Each row is a point on a landscape with many valleys, with its height.
A ball rolls from a point to the lowest of its 2 nearest points, and stops where none of them is lower. Distance is the straight distance between rows; heights are no part of it.
<244>: -31; 6; -39; 7; 39; -24; -13; 38; -11; -29; -3; 8; 28; -4; 20; 35; 33; 6; 5; -8  h=600
<387>: -9; 23; 12; -24; -2; -22; 13; -26; 28; 9; 7; 9; 1; 1; -13; 2; -17; -20; -6; 15  h=446
<740>: 3; -6; 6; 4; -6; 20; -12; -19; 3; 4; 4; 16; -10; -14; -19; -1; -2; 11; -12; -11  h=477
<750>: -10; 22; -5; -63; -17; -45; 15; 7; 11; 12; 49; -10; -3; 25; 17; 11; 17; -30; -15; -27  h=370
<768>: -13; -6; 0; 2; 19; 21; -24; 15; 6; -33; 6; 7; -9; -5; -11; 24; 36; 45; 7; -40  h=376
<604>: 19; -10; 7; -10; -19; -19; 26; -17; -9; 50; 15; 2; 18; 17; 16; -39; -34; -17; -3; 17  h=753
<173>: -13; 8; 9; 4; 8; 11; -37; 12; 5; -42; 9; -1; -18; -19; -2; 48; 29; 12; 3; -36  h=322
<486>: 28; -20; -6; 20; -3; 11; 5; 4; -24; 36; 9; 6; 10; 0; -3; -24; 9; 13; -8; 1  h=463
<708>: 35; -26; -12; 5; 0; 0; -7; 32; -54; 35; -12; -18; 20; -13; 0; -46; 23; 3; 21; -10  h=353
<397>: -6; 35; -22; -25; -15; -35; -4; 16; 0; -27; -18; -32; -12; -22; 31; 39; 13; -41; -2; 9  h=654
<140>: 18; 5; 17; 5; -9; 5; 29; -30; 12; 30; 4; -5; -1; 19; -1; -31; -43; -9; -8; 15  h=780
<163>: 6; -24; 13; 40; 25; 28; 5; 0; -3; 13; -16; -2; 4; 9; -18; -45; -26; 34; -4; 14  h=559
<434>: -11; 33; -16; -49; -12; -38; -7; 4; 4; -1; 30; -14; -18; 5; 5; 24; 22; -26; -20; -21  h=324
<732>: 41; -8; 7; -9; -26; 6; 5; 11; -45; 31; -38; -42; 3; -22; 0; -29; 1; -21; 29; 5  h=234
<223>: -1; -36; -13; 21; 27; 11; 17; 39; -7; 11; -9; 25; 26; 20; -18; -26; 3; 52; -6; 13  h=535
<336>: 17; -19; 46; 34; -11; 45; -6; -28; 8; -12; -16; -4; -24; 1; -16; -44; -37; 15; 26; 13  h=284
<72>: 10; 9; 19; 26; -8; 27; 14; -36; 21; 10; 0; 2; -5; 12; -1; -8; -34; 3; 0; -3  h=810
<130>: -17; -23; -26; 10; 20; -28; -15; 27; -11; 10; 28; 28; 26; 13; 13; -9; 38; 19; -6; 13  h=587
<719>: 8; -16; -4; 12; -6; -26; 3; -14; -10; 40; 24; 22; 17; 13; 16; -21; -11; -12; -10; 22  h=730
<119>: -21; 10; -13; 5; 24; -13; -3; -24; 14; 5; 1; 5; 1; 12; -2; -18; -8; 7; -23; 43  h=310
<87>: 25; 4; 37; -35; -19; 24; 7; -30; 9; 12; 13; -14; -4; -13; -5; -8; 5; 3; -6; -22  h=461
<245>: 14; -39; 30; 24; -2; 47; -13; -12; -2; -18; -8; 25; -10; -14; -22; -14; -6; 34; 7; 5  h=304
<273>: 26; 12; 11; -23; 4; -16; -2; -19; -4; 28; 28; 2; 11; -7; 0; -16; 16; -7; 7; -26  h=354
<632>: 8; 10; 43; -46; -32; 9; 12; -16; 23; 9; 23; -8; -5; -1; -6; 20; -6; -6; -8; -29  h=383
<388>: -12; 21; 35; -41; -36; 9; 1; -8; 38; -20; 19; -12; -22; -1; -9; 37; 4; -24; -10; -28  h=283
<433>: -27; 30; -25; -32; -18; -30; 20; -4; 18; -10; -8; -6; -11; 9; 12; 27; -20; -43; -15; 20  h=484
<162>: -6; -1; 7; 30; -3; 32; -14; -13; 22; -41; -1; 17; -16; -3; 1; 28; 9; 26; 13; 0  h=580
<606>: -42; 16; -45; -4; -15; -36; -3; 4; -2; -2; 15; 6; 6; 18; 37; 6; 8; -49; -13; 13  h=683
<577>: 28; -28; -16; 18; 3; -3; -3; 26; -38; 39; 14; 3; 26; 1; 9; -35; 21; 18; 10; -16  h=402
<601>: 42; -6; 25; -19; -22; 18; 9; -25; -18; 17; -26; -7; -13; -19; -18; -36; -34; -9; 27; -4  h=275
<412>: 47; -1; 24; -30; -26; -8; 28; -13; -7; 36; -15; -12; 4; -7; -9; -30; -30; -19; 34; -10  h=181
<476>: -36; -12; -8; 46; 45; 14; 9; 23; 21; -32; -20; 20; 0; 26; -19; 5; -28; 24; -10; 21  h=871
<369>: 32; -21; 8; 12; 3; 24; -14; 19; -16; 10; -4; -1; 0; -15; -20; -20; 29; 41; 17; -28  h=368
<292>: -9; 16; -25; -16; 2; -2; -12; -10; -2; -15; 8; -4; -18; -9; 3; 27; 29; 0; -24; -6  h=126
<672>: 34; -36; 21; 23; 11; 36; 4; 34; -18; 0; -32; 2; 17; -11; -28; -37; 16; 36; 31; -13  h=282
<255>: 32; -10; 13; 6; -5; 14; 11; -2; -43; 18; -58; -43; -5; -13; -3; -37; -31; -22; 35; 28  h=168
<742>: -21; 34; -3; -23; 3; -34; 6; -21; 23; 4; 18; 5; 14; 4; 9; 15; 12; -34; -1; 3  h=466
<716>: -8; 27; -7; 12; -9; -2; 3; -13; 24; -34; -22; -8; -20; -7; 15; 42; -3; -20; -3; 27  h=630
<519>: -27; 12; -28; -27; -19; -51; -6; 7; -5; 2; 36; 9; -4; 24; 41; 14; 25; -49; -15; 0  h=673
<202>: -2; -35; 36; 33; 7; 52; -12; -17; 8; -30; -15; 15; -24; 4; -21; -41; -33; 35; 17; 16  h=56
<99>: 46; 0; 51; -40; -24; 10; 16; -6; -7; 28; 18; -27; 3; -14; -3; -11; 0; -10; 7; -39  h=525
<724>: 9; -20; 5; 6; 6; 23; -15; 32; -1; -13; 5; 11; -2; 1; -19; 1; 33; 59; 16; -39  h=422
<207>: -14; 30; -27; 7; -8; -12; -6; 8; 10; -39; -42; -26; -10; -27; 24; 34; 1; -28; 12; 17  h=644
<490>: 0; 23; 10; -12; 6; -14; 0; -20; 9; 11; 32; 4; 14; -3; 9; 16; 12; -17; -2; -24  h=421
<446>: 40; -13; 9; 0; -9; 15; -4; 12; -39; 27; -19; -30; 9; -23; -14; -39; 18; -9; 23; -19  h=296
<526>: -5; -35; 7; 30; 31; 30; 9; 24; 6; -8; -19; 21; 10; 15; -31; -20; -16; 53; -9; 12  h=485
<549>: 10; -8; -12; -5; 17; -27; -20; 5; -17; 19; 33; 9; 13; -4; 14; 1; 32; 25; -1; -10  h=607
<512>: -3; 26; 3; -38; -13; -12; -18; -2; 2; -9; 28; -16; -32; -3; -4; 34; 17; -3; -22; -33  h=254
<804>: -9; 11; 1; -69; -22; -30; 42; 2; 35; 17; 29; -6; 10; 26; 1; 14; -4; -23; -9; -12  h=419
<712>: -22; -4; -17; 19; 6; -35; 1; -10; -2; 16; 22; 22; 18; 22; 30; -2; -9; -20; -18; 37  h=709
<94>: -4; -34; 11; 26; 11; 38; -6; 15; 3; -11; -6; 25; 7; -3; -21; 5; -2; 48; -4; 0  h=417
<306>: -43; -2; -38; 24; 14; -28; -4; 5; -10; -2; 12; 19; 23; 17; 34; 10; 4; -28; -14; 25  h=695
<509>: -15; 15; 11; -3; 22; -24; 10; -32; 18; 14; 9; 8; -2; 12; -2; -19; -33; -16; -17; 39  h=384
<482>: -32; 8; -38; 16; 26; -1; -6; 34; -1; -49; -36; -4; 6; -14; 9; 37; 17; 3; 8; 3  h=609
<579>: -9; 28; -31; -22; -17; -52; -8; 25; -8; -14; 17; -18; -11; -1; 41; 37; 22; -53; -9; 1  h=662
<208>: 5; -17; -10; 40; 7; 14; 3; -1; -6; 27; 0; 10; 11; 11; -9; -20; -15; 21; -12; 12  h=526
<535>: -20; 13; -28; -2; 9; -14; -5; -10; 8; -8; -2; 3; -6; 0; 1; 10; 18; -2; -23; 34  h=232
<29>: -16; 10; -16; 40; 11; 13; -4; -4; 18; -38; -21; 8; -14; 0; 6; 37; -4; 6; 1; 17  h=608
<281>: -17; 3; 6; 40; 7; 26; 2; -26; 18; -8; -5; 6; -14; 18; -3; 2; -31; 9; -18; 14  h=837
<293>: -15; 28; 9; -5; -3; -11; -30; 14; -1; -35; 8; -18; -20; -19; 9; 58; 18; -25; -2; -42  h=252
<430>: -26; 5; -44; 27; 24; -1; 2; 15; -1; -37; -28; 12; -4; 3; 11; 35; -5; 6; -3; 20  h=619
<678>: -32; 6; -4; 48; 40; 6; 2; -6; 15; -18; -11; 2; -5; 19; -4; 1; -28; 7; -17; 28  h=857
<66>: -23; 21; -12; -59; -23; -29; 37; 12; 32; -5; 9; -7; -2; 14; 7; 35; -14; -40; -16; 10  h=458
<415>: 27; -35; 14; 28; 5; 34; -4; 26; -32; 2; -53; -14; 9; -19; -25; -41; -9; 18; 37; 3  h=197
<550>: 24; -21; 13; 18; 7; 17; 1; 2; -38; 25; -42; -25; 6; -16; -15; -50; -27; 5; 21; 22  h=64
<5>: 24; -13; 16; -5; -15; 33; -3; -28; -13; 9; -11; 10; -15; -21; -23; -28; -23; 4; 7; -8  h=375
<607>: -24; 1; -28; 9; 26; -5; -12; 12; 2; -12; 6; 11; 18; 0; 6; 24; 26; 24; -2; -10  h=588
<390>: -19; 27; 15; -19; -26; 3; -10; 3; 17; -34; 0; -16; -19; -17; 1; 52; 7; -36; -12; -22  h=159
<460>: 32; 10; 18; -41; -22; -28; 20; -15; 7; 42; 16; 0; 10; 5; 0; -16; -13; -10; 22; -15  h=269
<374>: -3; 0; 18; 2; -23; 32; -18; -28; 13; -24; 8; 17; -19; -12; -6; 20; -2; 14; 2; -13  h=539
<582>: -20; -17; -24; 16; 32; -6; -3; 19; -2; 5; 4; 19; 26; 13; -2; -6; 13; 38; -8; 16  h=566

Where does a ball stop that starts at each point below?
<208> => <550>
<374> => <412>
<724> => <550>
<223> => <202>
<804> => <292>
<476> => <202>
<387> => <292>
<163> => <202>
<742> => <412>
